Points on a hilly landscape, in no order, each with its height.
From any point a ball takes the steepest step (drop divided by distance) to one of its 2 nearest points. It stops when none of these is lower. Distance is the straight distance between rows; heights are no part of it.
j534: [  9 -24   6   1   0  22   1   6   8  -2   4   7  20  16  -5 -16  13  -6
 -37   5  14 -10   0   6 -14]  h=10.7
j765: [  5   0   6  11   7  -1 -12 -10  12   3 -11 -12 -11   3  -4  10   8  -5
  28  -3 -28   6   7 -17   6]  h=15.9
j684: [ 19 -12 -15  10  22  35   0   1  17  -3   3   6 -15  17  13  -7  -5 -16
 -11   7 -13   9   7 -16 -12]  h=21.1
j664: [ -1  14   1  -4  10  14  10  -1 -14  -1  -3   4  16   2   9  -2   0  -1
  -3   1   7  -1  -2  -1  13]  h=48.8
j343: [ -5  -6 -26   0  -3  -4  12   3  -6  20  13   4  -4   2   2 -18  -7 -15
 -45  16  -1  -9  11   7 -16]  h=36.3
j969: [-12  -9  14  11  11   3 -32  -2  -6 -17 -33  -4   9  -1  -2  23   4   2
  25  -9   0   6 -18  -9   0]  h=44.9
j161: [ 12   9 -15   8  26  24   6  11   7   1  -7  -6  -9  13  38 -15  -4   7
   5   9  11  35   0 -12  15]  h=6.9
j775: [  8 -11   4  14 -15 -22 -27   0  15  12  -5  -9 -35   7 -10  11   3  -8
  -5  -2  -5  -8   1  -8 -30]  h=43.6
j824: [ 13   1 -11  -1 -24  -6   7   8   5   8  10  -5 -40  -5  -4  -4 -13 -14
 -11   7  -8 -11  11 -10  -4]  h=35.6
j543: [-10  -7  16 -21 -21 -14  -9  -6   8 -15   3  12  12  -7 -11  16  -1  12
  24 -11  15 -16  -9  20 -12]  h=27.9
j264: [ -9   6  19  13  11  -1 -24  -2   1 -11 -24  -7   0  -4   3  16  16   9
  26 -10  -2   7 -19  -6  -4]  h=44.0
j84: [ 13   6  -9   6  30  27   0 -11   0  -1 -12 -12  20  14  30  -1   1   5
  15   1  -7  32   3 -19  26]  h=65.9
j384: [ -3 -14 -32 -15  -9 -11   1  -9   1  17  15   3   6   0  -7 -21 -16 -12
 -46  13   2  -7  10  11 -13]  h=34.6
j203: [-12  -3  21  -9 -16  -5 -13  -3   1 -10   0   3   3  -8 -10  20   7   9
  28 -10   6 -14 -14  10  -3]  h=30.8
j155: [ 12 -21  30  15   3   4  -8   7  12  -1   9  -5  29  11 -19  -7  23   5
   3   1 -11  -1   0  -2  -5]  h=20.0
j566: [-14 -25  -6   2   5   5 -33 -12   1  -7 -29  -7  -1   2 -11  24  -5  -9
  29   3 -14   6  -4 -15   9]  h=40.7
j611: [-23 -20 -11  -7  -6   8 -22   9   0 -18 -21  -1 -30  -7  -3  10 -11 -11
  -9   8  22  -5 -11  -1 -21]  h=34.8
j389: [  9  -5 -10  -3 -10 -11   3  -7  -7  22   2  -2  10   3 -15   5  -6 -10
  -2   5 -22  -5  16 -10  27]  h=60.7
j344: [ 14  17  37  10 -16 -13  -1   9   9   4   8  -7   1  -5  -8   5  26  17
  15 -15  -4  -8 -11   8  -1]  h=30.2
j231: [  2   1 -23  14  25  16  14   7  -4  17   9   4   5  15  14 -12   8 -18
 -33  17   0   3   3  -4  -9]  h=22.2
j457: [ 14   3   1 -12 -32 -26   4  -3   1  19  12  -2 -17  -4 -18  -2 -10  -3
  -3  -1  -6 -15  13  -4   9]  h=33.4
j762: [  9  15  20  13  -4 -12   6   1 -10   5   3 -17  15  -1 -10  12  12   7
  23 -14 -21   6  11  -2  27]  h=10.9
j345: [-19  -7  13   0  -3   3 -24  -7 -11 -17 -20  -6   9  -9  -4  33   3   5
  39  -9  -1   0 -16  -1   6]  h=44.8
j858: [  1   6  17 -14 -28 -20   4   4   6  -1  15   6 -18  -7 -11  -3  -8   9
   3 -11  17 -21  -1  14 -15]  h=41.4
j950: [ -6   1 -24   5  21  17  22   8 -11   5   4   8  -5   3  14 -14  -1 -19
 -33  20   8  11   4  -4  -9]  h=23.4
j438: [-27 -10   4 -17 -11   6 -18 -14  -9 -23 -15   0   9 -11  -7  29 -10   1
  39  -4   2  -5 -12   3   9]  h=43.5
j801: [-28  -5  -8  -6  -5   2  -8  12  -7 -24 -20  -4 -45 -15   2  11 -13 -12
   3   8  18  -1 -13  -4 -15]  h=34.0
j31: [  6 -26 -21 -15 -13  15  -3  -5   9  -2   4   0  -5   7  -7 -10 -13 -16
 -31   9   4  -4  10   0  -5]  h=26.5
j510: [ -3  -8   4  -1  -9 -21   1  -3 -10  27  14   1  31   0 -22   1   4   0
  -8   5 -14  -7  16   7  15]  h=59.2
j713: [ -6  -7 -14 -32 -12 -21  -3 -22  -9   2   0   3  22 -12 -20   1 -28   4
  12  -6  -9   2  11   3  25]  h=39.2
j533: [-14  -4   0  -5   4 -14  11 -16 -17  -7   6   9  53  -4  -6  15  -9  10
  18 -13  -3  -7   9  27   9]  h=63.7
j454: [ -7  -4   6  -5  -2  -9  17  13   7 -22  12  23   3  -2  -6 -18 -11   9
 -15 -14  32 -18  -3  31 -23]  h=18.0
j917: [-20 -23 -10  -6  -4  10 -30   4  -3 -17 -31   0 -24   2  -3  17 -12 -15
  -3   3  21  -7 -10  -7  -8]  h=35.2
j879: [-15 -29  -7 -12 -10  -5 -35 -14   4  -3 -20  -6   0  -3 -18  24  -5  -6
  17   5  -5   4  -2 -11   6]  h=39.3
j524: [ 12  -3 -33   6  22  24  12   4  -5  11   4   5 -10  11  15   1 -14 -20
 -19  14 -16  11  10 -18   9]  h=17.0
j353: [  0  10   4  -4  17  30  12  15  -4 -24  -4   5  10  -1  32 -12   1  12
   3   4  32  24 -19   5   4]  h=11.9
j498: [ 15  -9 -26   8  21  32   8   3   4   0   2   5 -14  16  12  -5 -11 -20
 -17  11  -8  11   8 -17   0]  h=19.3
j666: [ -7  -4  -3 -11   7  18   7 -11 -11  -7  -3   8  22   1  -2  -2  -9  -5
   0   0   5  -6   2  -1  18]  h=48.0
j470: [ 15  16  37  21  -2 -10  -9  10  18   1   0  -8   1  -2   4  -5  30  26
  11 -14  -6   4 -16   0 -13]  h=27.3
j434: [-10  18   7   2  17   2  14 -11 -24   3   7  -3  45  -4  14  14  12  12
  11  -7  -3   5  -4  17  13]  h=62.4
j425: [-21  18  -9  -1  17  -2  14  -4 -14   0  10  14  21  -2   8  -9  -7   5
  -7  -5  11 -11  -5  17  -3]  h=26.4
j846: [  8 -27  14  -2  -4   6  -4   1   5   6  10   9  35  12 -16 -11  13   1
 -27   3   6  -6   2   9  -5]  h=13.9
j35: [ 11 -36 -19 -13  -9  10 -17 -17  18   4   1  -3   4   5 -19  10  -8 -15
  -1  12 -23  12  10 -13  13]  h=64.5
j598: [  6  -3  35  22   2 -19 -28  10  10  -3 -18  -3   2   2  -6   7  20   7
   5 -12  -4  -4 -20  -1 -24]  h=23.5
j234: [-27   0 -20  -2  19  -2  24   2 -13 -11   9  15   1  -7   3 -25 -17  -4
 -24   3  17  -2   2  14 -15]  h=25.0
j549: [ -9 -26   3  11  14   4 -32  -9  10  -9 -22  -5  10   8 -13  14   6  -7
  22   5 -19   7   2 -12  -5]  h=42.2
j265: [  1 -31   1   7   4   2 -25  -9  18   3  -9  -7   3  10 -15   9   3  -8
  12   4 -23   5   5 -11  -9]  h=43.8
j110: [  6  -3  10  15  15  24  -9  11  18 -17  -6  -3  -9   7  13 -13  20   4
 -13   7  11   7 -22  -5 -28]  h=17.2
j589: [  1 -16   3  -3   1  18  -1  -9  -2  -6  -4  -1  18   4  -9   5   3  -6
   8   3  -6  -2   2  -9  20]  h=47.0
j50: [  3 -10   4  14  23   9 -28  -1  17  -6 -23   0  -9  14  10   5   4  -8
  -1   0 -13   5  -6 -10 -29]  h=19.5
j647: [-27  -6   3 -19 -14 -11 -20   3  -4 -22 -16   8 -17 -12  -5  22 -16   2
  14  -8  26 -14 -16  12 -15]  h=45.4
j376: [ 11 -23 -22  -5  -4  15   0  -3   4  10   5   5   5   9  -5  -8  -6 -18
 -33   9  -1  -5   9  -1   0]  h=24.4
j702: [ -7  -6   1  -2   3  10  25  17  -6 -21   5  10 -19  -7   5 -20  -2 -12
 -28   5  24   6   3   7 -17]  h=8.8
j518: [  7  -5   1   6  -7  -4 -12  -8  15   9  -5  -8 -20   4  -9   8   2  -7
  15   1 -18  -5   3 -16   2]  h=17.8
j450: [ -1  11  17   9   6  10 -16  -7   3 -12 -13 -11   0  -5   8  13  14  16
  30  -8  -7   9 -14  -6   5]  h=43.1
j578: [  7  19 -18   8  20  13  12  11  -2   4  -9 -10 -17   4  39 -11  -7   8
  10   9   9  39   6 -13  26]  h=8.9
j973: [  5   3 -22   6  -4  -7  14   6  -8  21  15   2 -16   3   2  -9  -7 -18
 -31  15  -8  -8  12  -1  -3]  h=37.5
j445: [ 29  19  -5  18  13   2   6  11  12  13   6  -3 -30   7  15  -7  -1  -3
  -7   1 -13  12  13 -13  -1]  h=40.5
j483: [-11 -35 -10  -3  -2   6 -36  -3   3  -8 -31  -2 -14   5  -9  18  -9 -12
  -4  -1  10  -3  -8  -9 -10]  h=36.1
j948: [-14  31   5   2   1 -22  19  -6 -17  19  19  -1  23  -6   4   3  13  15
   3  -7  -7 -11  -1  23   4]  h=56.2
j360: [  9  14 -14   7   7   9  23  15  -5  -5  -2   0 -36  -6  12  -8  -6 -15
 -10  13   3  20   8 -12   5]  h=12.3
j750: [  1   8  -4  -1  21  37   2   5  -2 -20  -8  -3   9   3  29 -11   1  12
  10   7  24  28 -16  -8  11]  h=10.6
j822: [ -4 -11  -7 -28 -21 -12  -4 -16  -6  -1   1  -3  17 -12 -24   8 -21  -1
  21  -1 -11   2  14  -4  28]  h=38.4
j968: [  6 -22 -17 -16 -12  -8  -7 -12   0  18   3  -2  23   2 -24   1 -10 -10
 -10  11 -17   5  16  -3  25]  h=61.7
j464: [ -1 -25   8   4 -17 -27 -35  -5  10  11  -9 -10 -13   3 -26  21   5   2
  11   1  -6  -1   1 -11  -9]  h=29.4
j559: [  1  -3  -1   2  -2  13  18  14  -2 -16   5   1 -29  -3   5 -16   0 -17
 -21   9  16   1   3  -3 -13]  h=9.7
j894: [-10  -7  12  -1 -17 -15 -17 -10  -3  -1  -7 -16  -2  -9 -20  23   1   3
  42  -5 -17   0   0 -11  16]  h=35.3
j902: [ 18  27  25  19   7  -6   7  12  -2  15   3  -5  25   3  20  -6  27  31
  -4 -13   2  14  -8   6   9]  h=52.2
j796: [-13   0 -25 -17  -1  -5   7 -18 -18   9  -6   4  14  -7  -3  -2 -23  -7
   1   3 -13  -8  11  -6  24]  h=62.2
j53: [ -2  34  11   6  10 -10  15   4 -12   8  10   6  27  -5  22   0  13  22
  -5  -7  12   0 -11  25  -4]  h=54.6
j732: [  1  -3   4  13  20  21 -19   3  15 -12 -17  -4 -14   8  15  -3  12  -2
   1   5   1   7 -16 -10 -24]  h=18.4
j229: [  4  -6   9   6  -7 -16   3   0  -6  28  12   1  25   6 -16  -5  13  -4
 -22   4  -7  -9   9   5   3]  h=58.4
j117: [  9  14  19  -5 -21 -14   9   7   1   3  12   2 -19  -6  -7  -6  -1   4
  -2  -8  13 -22   0   7  -4]  h=40.1
j303: [ -8  -2  12 -18 -20 -16   0   1  13 -22   7  18  -2  -3  -9   3  -6  14
  15 -14  26 -23 -11  29 -24]  h=24.5
j21: [ -9  22   0   9   6 -12  14  -9 -21  26   9 -15  25  -1   0   9  17   3
   5  -2 -23   0   5   1  22]  h=61.2
j452: [  5   5   5   1 -27 -23 -12  -1   9  13   0 -13 -40  -3 -13  11   0  -2
  11  -1  -8 -16  -1 -12  -7]  h=21.7
j366: [ 25  -8  -5   9  36  27   1  -4  17   5   2   5   1  23  16  -7  -3  -9
  -8   3 -23  17  12 -16 -10]  h=21.2
j923: [ -5  11 -24   6  27  16  11  -7 -12  19   2  -1  15   8  17  -1   7 -11
 -10  16  -9   7   0 -12  12]  h=15.8
j678: [  2   0   6  14   9  17   0  22  14 -21  -4  -6 -30   0  14 -17  17   2
 -13   9  16  18 -13  -2 -28]  h=16.0
j103: [ -3  -3  -7  11  23  14   5  -3  -8  20   8   5  37  14   6  -8  21  -4
 -23  11  -4   1  -3  -2   1]  h=19.0
j907: [ 19  19 -23  15  15  -2  14  12  -2  23   8  -1 -26   6  14  -2  -7 -13
 -15   6 -17  11  14 -13   8]  h=39.5
j290: [-13 -31  -8 -14 -14  -2 -34  -7   6  -3 -18  -2 -10   1 -18  21  -7  -6
   3   3   6  -1  -8  -8  -6]  h=37.6
j743: [ -6   5 -15 -19 -14 -37   4 -12  -5  23  12   4   6  -8 -15 -11 -18   6
 -11  -6  -4 -11   9   8   5]  h=31.2
j330: [  2  -8  26  18  -6 -19 -24   0  11   5  -7  -6  -3   2 -15   8  18   4
  15  -6 -10  -5 -10  -4 -17]  h=25.7
j108: [-12  -7  -1  -8  10  20  17  12  -4 -22   4  14   1  -2   4 -20  -5  -7
 -24   4  27  -2  -2   9 -13]  h=7.7
j692: [-21 -11   0 -27 -11   3  -7 -19   0 -28  -6   9  12 -12  -4  16 -19   8
  37 -12   7  -9  -6  13   8]  h=42.3
j625: [ -1   8 -34   8  24  16  12  -5  -9  24   5   2   2  12  15   1  -1 -17
 -13  18 -20   6   4 -13  11]  h=14.2
j997: [ -8 -21  13  -4 -22 -25 -29  -4   6   7  -5  -5   0  -3 -30  22   5   5
  21   1  -3  -1  -2  -7  -2]  h=31.8
j817: [ 18  -6  32  20   8   0  -8   4  18   0   2  -6  18  10  -8 -10  28   8
   5  -5 -15   4  -5  -6 -14]  h=23.0
j984: [-15   7  -1  -5  16   4  16 -16 -24  -8   3   5  52  -4   9  17  -2  10
  17  -9  -2  -1  -1  24  12]  h=63.1
j395: [ 22  19  21  19  10   0   4   9   3  12   3  -3  17   5  11 -11  23  16
  -9  -9  -3   9  -3  -3   8]  h=51.2
j60: [  0  21  12   5  -1 -17  12   3 -13  20  12   5  15  -2   1  -3  10   5
 -12  -8   1 -15  -1  12   5]  h=57.0
j548: [ -2  20 -18   0  13   3  25  13 -18  -4  -5   0 -28 -11  22 -10 -10 -14
  -5  14   9  25   5 -10  13]  h=11.4
j633: [ -7   1   7  10  17   9   6  -2 -13  14   8   5  45   7   1  -5  21   1
 -14   6  -4  -1  -3   6   4]  h=18.9
j708: [-25   1 -27  -4  25  12  25   3 -17 -11   2  12   0  -1  15 -22 -10 -13
 -25  18  14  11   3   1 -12]  h=24.3
j698: [ 10  -3   0  21 -10 -14 -19   6  17   7  -3  -9 -46   7   2   5   1 -12
  -6  -3  -9  -9   3  -7 -34]  h=42.8
j780: [  3   5  -9  -1   7  21   3 -16  -8  -5 -11 -10   6   2   4  11  -4  -6
  23  -2 -17   9   6 -22  33]  h=64.4
j247: [-20  -2  12 -13 -21 -18 -17   7   0 -11  -5   6 -26  -9  -8  15  -8   3
   7  -4  25 -18 -17  12 -24]  h=44.5
j371: [ -7 -10  -9  -1  19  27  16  14  -7 -12   2  12  13   8   7 -22  -1 -10
 -39  10  26   2  -1   7 -15]  h=6.3
j262: [ -5  11   2 -11 -14 -30  11  -4  -7  14  13  11   6  -8 -12  -5 -15   8
  -4 -12   7 -19   7  16   3]  h=30.0
j271: [ -7  18  -2  -1  -7 -27  12  -7 -20  31   9  -8  19  -4  -9   5   6   2
   1  -1 -25  -9  11   0  19]  h=60.6
j704: [-24   3   0  -9 -10  -5  10   9  -7 -28  -7  -1 -52 -21   2  -1 -12 -10
   6   7  15   2  -6   1 -14]  h=33.5
j673: [ -1  -3 -20 -17 -15 -25   3  -8  -3  19  14   4   2  -6 -12 -14 -18  -4
 -30   2   3  -8  10   8  -3]  h=32.6
j551: [ 12  15  24  14  -4 -15   9   3 -11  13   5 -10  19  -1  -8   7  18  10
   8 -13 -13  -1   6   2  19]  h=12.9
j741: [  8 -32 -23 -13  -3  11  -6 -12   6  11   0   3  18   6 -16   4 -11 -16
  -5  12 -23  10  15 -11  25]  h=63.2
j613: [ -4 -10 -28 -14   2  15   1 -16 -13   6 -10   2  15  -1  -1   5 -21 -15
   4   7 -17  -2  12 -15  33]  h=63.0
j556: [-20   7   3 -13  -9  -6  17   9  -5 -33  -1   8 -41 -22   1  -8 -17  -2
  11  -3  18  -2  -5   8 -12]  h=33.1
j804: [  7 -20  -6   4  10  29   9  12   3  -8   5   6   4  13   7 -19   7 -13
 -40   9  17  -3   1   0 -16]  h=8.2
j114: [  4  19  20   8   5  11  -7  -4   1 -11 -11 -17   6  -9  17  14  14  28
  34 -12  -7  18 -10  -6  16]  h=41.8
j252: [ -2  29 -27   0  17   5  20   7 -16   4  -7  -9 -20  -6  31  -3 -12  -5
   5  14   5  31   3 -12  27]  h=10.5
j120: [-18  -4  -4 -14  -4  -2  13   6   3 -35   3  14 -21 -11  -5  -9 -22   4
   9  -8  25  -9  -3  19 -13]  h=32.1
j600: [-11  -6  17  -5 -17 -15 -18  -5  -1  -1  -3  -7  -1  -6 -19  23   7   8
  30  -4  -4  -8  -7  -1   7]  h=33.2
j654: [  2  -3   0  -3 -11 -23   3  -3 -11  26   9  -7  24  -1 -21   6   0  -3
   6   3 -20  -4  20   0  27]  h=59.9
j59: [ -1 -32 -24 -16 -16  19 -15   0  16  -9   6  -7 -19   6  -7  -4  -5 -17
 -27  11   9   0   3  -1 -19]  h=26.3
j575: [-15   7 -23 -15  -5 -20   9 -17 -20  19   2   2  12  -9  -6  -1 -18  -1
   5   1 -21 -12   8   2  21]  h=61.6
j726: [ 17 -19 -15  10   5  17   3   2   6  12   7   7   7  15   0  -7   3 -14
 -36   8  -5  -4   9  -5  -7]  h=22.4
j255: [-13 -14 -15 -31 -15  -8  -3  -9  12 -21   5   7 -18 -10 -17 -10 -29   5
  -1  -5  20  -9   0  11  -7]  h=29.3
j809: [ -9  -3  -9 -24 -12 -19   6 -18  -8  -9   4  11  17 -10 -15   3 -28  12
  18 -18   2  -9   8  11  18]  h=40.2
j868: [ 13  30  30   1 -16 -14  10  13   1   0  10   2   1  -8   2   7  16  15
  11 -19   7 -14 -10  21   2]  h=32.9
j176: [  6 -24   7   5   0  14  -9  -9  11  -1  -3  -1  10   9 -12   3   8  -5
   7   5 -15   1   6 -11   4]  h=45.6
j644: [ 18   2   9   9  22  13  -6  -7  19   0  -7  -4   2  14  11  -3  10  -3
  15  -1 -25  17  11 -15  -3]  h=18.3
j377: [ 13   6  -1   3  21  21   1 -13  -7  -3 -13 -14  18   7  16   6   4   3
  22  -3 -14  23   6 -18  32]  h=65.2
j529: [ -4 -11  13   2   5   6   6  -1  -8   7   6  12  44   7 -11  -6  12   3
 -18   0   4  -7  -2  12   1]  h=16.9
j903: [ -7  -8   3 -18 -24 -11  -6 -13  -4   0   2 -10   6 -10 -24  15 -10   2
  32   0 -17  -3  11  -9  27]  h=37.3
j286: [ 10  -7  -6   3 -19 -14 -16  -7  16  13  -1 -12 -37   2 -10  13  -6 -10
  12   1 -21  -8   4 -19  -5]  h=19.7
j170: [ 11  17  -1  11   7  14  12  16   6  -9   0  -5 -30  -2  16 -14   5   1
  -5   9  12  21  -1  -9  -2]  h=13.6
j665: [  0  21   8   0   7  18  13  19  -4 -18   2   5  -4  -7  22 -14   6   9
  -2   3  27  15 -11   5   2]  h=13.2
j505: [ -1  17  16   0   6  10  21  21  -5 -23   7  12  -5  -8  14 -17   5   4
 -14  -1  30   7 -11  17 -15]  h=14.4
j332: [ -4  -3   3 -16 -32 -21 -16  -5   8   9   1  -6 -34  -9 -17  10  -9   1
  10   1   3 -15  -1  -6  -6]  h=23.6
j656: [ -5 -12  13  -7  -4   0   5  -1 -12 -10   8   8  49  -1 -14  11   0   8
  13  -7   1  -3   8  21  13]  h=64.6
j562: [  6 -11  23  16  19  -5 -33   3  15  -6 -33   0   5  11   5   3  10  -5
  -1  -1 -10   6  -6  -7 -34]  h=20.6
j145: [  1   9 -10   9  29  15   4  -7 -11  14   0  -2  28  13  17  -2  15  -3
  -8   9  -5  11  -3 -10  13]  h=17.3
j715: [-11  13  -6  -1  -5 -33  17  -7  -6   3  14  18  17  -4  -6  -2 -13  15
   4 -20  10 -22   1  29  -4]  h=28.7
j910: [ 20  -9   6   9  31  22  -7  -8  22  -1  -6   2  10  21  12  -4   6  -9
   7   3 -28  16   9 -14 -12]  h=19.6
j216: [  8   3  -9 -11 -27 -15  10   5  -1   7  10  -2 -29  -6 -10 -10 -17  -7
 -13   5  -1 -12  13  -3  -1]  h=34.7
j237: [  6   1  -4  14  13  17   9  18  11 -19  -3  -4 -40   0  24 -14  10  -2
  -8  14  11  32  -8 -12 -20]  h=14.9
j137: [ -8  19   4   7  16  -2  10  -9 -23  15   8  -8  35  -1   8   8  16   8
   6   0 -10   5   2   5  17]  h=61.8
j680: [-11   4  19 -12 -26 -20 -10   4   5  -3   5   3 -23  -8 -10  12   0   9
  13  -6  19 -21 -14  13 -20]  h=43.2
j15: [-28  -9  -7 -30 -16 -11 -18 -10   2 -19  -9   4 -21 -12  -9  13 -23   2
  18  -3  18 -13 -11   6  -9]  h=46.3
j301: [ 13  24  22   7  -2   6   4   1  -4  -7  -4 -17   9  -6  25  14  13  40
  29 -15  -1  20  -8   1  20]  h=40.3
j898: [ -6  -6   0 -24 -29 -12 -10  -9   8  -1   3  -4 -18  -7 -17   4 -13   0
   7   3   3 -13   0  -3   1]  h=25.3
j710: [  4   7 -13   4  28  30   5   9  -4  -7  -9  -5   6  10  33 -16  -1   4
  -2  11  19  31  -8 -10  14]  h=9.0
j701: [-14  37   2   2  14 -11  20  -5 -12  13  20   2  29  -5  20  -2  18  21
   2  -5   1  -4  -8  28  -6]  h=55.4
j10: [-13  26 -14  -7  -5 -26  15 -13 -21  27   8  -6   5  -9  -2   2 -10   2
   7  -1 -23 -15   7   1  18]  h=61.1
j469: [  0  -7 -15 -13   1  21   2 -20 -11  -7 -13  -2  10   0  -3  10 -12 -10
  20   3 -18   2  10 -19  34]  h=63.8
j873: [ 13  -2  30  16  -3  -5   2  10   1   7  10  -4  32   4 -16  -1  21   8
   5 -10  -7  -2   2   4   9]  h=16.1
j764: [ 22  35  20  19  -4  -5   7  20   9   9   2  -6 -19  -5  18 -14  16  23
  -2  -8   8  10  -1   1   2]  h=16.5
j354: [ 20  10  38  21   8  -3  -6   9  20  -1  -1  -7  19   3   3 -13  29  23
   7 -11 -14  11  -9  -3 -12]  h=25.1
j675: [-14  -6  -4 -20 -11  -7   9   0   6 -24   5  13  -8  -8  -9 -10 -24   7
   4 -12  22 -15   0  16  -6]  h=31.0
j724: [ -8 -13 -10 -24 -22   2  -6  -6   8 -10   1  -1 -19  -7 -11  -4 -19  -5
  -2   6   8 -11   2   0  -3]  h=27.1
j619: [  0   6   6   2  -4  -7   7   1  -8  20  10   9  13   1  -6  -8   5  -3
 -20  -1   4 -15   4   6   2]  h=57.6
j433: [ -4 -25 -14   0  -2  24 -10   1  15 -13  -5  -6 -21   7  -2  -1   0 -13
 -12   9   4  -6  -5  -8 -19]  h=24.1
j653: [ 12  14  21  10 -19 -11   8  13   6   5  12  -3 -26  -3  -5 -13   7  -1
 -15  -2  13 -16   0   5 -12]  h=39.1
j119: [ 12   2  -2  16  -2   1 -10   4  18   1  -1  -6 -44   3   3   2   1 -11
   0   3 -10  -4   0 -10 -19]  h=42.0
j223: [-14  14  -5  -2   7 -13  16  -6 -10  -2   9  18  24  -4   4  -3 -11   9
   1 -16  14 -17  -3  26  -2]  h=27.4
j925: [ 10  29  17  13   6  -7  11  14 -11  13   4  -2  30  -3  25   2  21  32
  -3 -12  10  12 -14  16   8]  h=53.4
j758: [  8 -19  -9   8   8  27  -5  -2  17  -8  -2  -1 -17  12   3  -2   2 -12
 -11   6  -6  -3   2 -10 -15]  h=22.9
j576: [22 14 11 17 11  2  4  0  7 11 -1 -4  2  7  5 -5 15  3 -1 -6 -9  4  4 -8
  7]  h=50.3
j455: [  0  -2   5 -11 -10 -15  11   3  11 -18  12  24   9   2  -8  -8 -11  14
   4 -19  30 -21  -4  32 -19]  h=21.0
j945: [ 10   6  14  11   2  -3  -4  -5   3   1  -4 -15   4   2  -8   6  11   3
  28  -6 -27   7  12 -15  18]  h=13.7
j895: [-28  17 -20   1  22  -3  23  -2 -13  -4  12  13   7  -6   8 -17 -10   4
  -8   0  12  -6  -4  18 -10]  h=25.8
j482: [  8   4  -7 -25 -27 -30   4  -9  -6  17   7   0  -8 -10 -22  -5 -23   2
   0  -5  -6 -11  13  -3  13]  h=32.5
j705: [-12  -5  -6 -29 -16 -14  -1 -21  -2 -17   2   7   8 -11 -13  12 -27  12
  34 -17   2 -10   3  11  15]  h=41.0
j423: [ 14  27  25   3  -7   2   9   9  -4  -9  -1  -6  17  -9  24  15  18  39
  22 -15   6  13 -12  15  13]  h=38.2
j815: [ 12   9   2   8   9  13   6   1  -1   3  -2   0   5   6   5  -4   6  -5
   0  -1  -2   2   2 -10  13]  h=49.5
j337: [ 15   5   7  11 -21  -7  11  18   5   2  17  -3 -31   0  -4 -15   2  -9
 -24   1  11 -13   6   4 -18]  h=38.3
j259: [ 14  31  27   4 -10  -1   8  15   1  -9   3   4  10  -9  18   8  17  29
  18 -16  10   1 -14  20   3]  h=35.7
j668: [  6  -9 -10  12  15  14   5   1  -1  21   7   8  18  14   4  -8  11 -12
 -31  12  -2  -6   2  -2  -1]  h=20.7
j397: [ 21   8  -3  18   3   6   2   5  17   4   6  -3 -36   5   5  -4   3 -11
  -7   2 -12   1   8 -11  -9]  h=41.3
j185: [  9  -7  26  21   6 -13 -32  10  15   1 -25  -2  -8   8   1   2  12  -1
  -8  -8  -1  -3 -12  -3 -38]  h=21.8
j180: [ 17  -4  -8  11 -19  -1  11  16   6   2  14  -6 -43   0  -1 -10  -3 -18
 -23   7  -2  -4  10  -6 -21]  h=37.0
j207: [  3 -37 -20 -22 -16   7 -28 -18  20   1  -1  -8  -3   3 -21  12  -4 -13
  -4  13 -14  11   1  -8   2]  h=66.0
j112: [  5  10 -31   7   4  -4  19   8 -12  20  10   2 -26  -2   9  -3 -11 -21
 -23  18 -15   0  11  -9   0]  h=38.5
j211: [ -4  13  14  -4   2   1  19  18  -1 -22  10  17  -1  -6   6 -16  -2   4
 -12  -7  28  -9  -7  21 -16]  h=15.6
j513: [ 17  27  11  16  -1   2  10  24   6   0   3  -3 -24  -5  14 -15  12  12
  -7   1  15  13  -3  -3   0]  h=15.1

Where does a ball stop that starts at each point below?
j384 -> j371
j741 -> j762
j533 -> j271
j176 -> j762
j59 -> j625
j704 -> j762
j726 -> j371
j948 -> j762
j377 -> j271
j708 -> j371
j438 -> j161
j894 -> j161
j211 -> j161

Write out the way that a ball takes from each point below.
j483 -> j917, j611, j801, j704, j556, j120, j675, j255, j724, j898, j332, j452, j286, j518, j765, j945, j762
j234 -> j708, j950, j231, j668, j103, j633, j529, j846, j534, j804, j371
j345 -> j438, j692, j705, j809, j713, j822, j903, j894, j600, j203, j543, j303, j455, j454, j211, j505, j665, j353, j750, j710, j161
j343 -> j384, j673, j743, j262, j715, j223, j425, j895, j234, j708, j950, j231, j668, j103, j633, j529, j846, j534, j804, j371
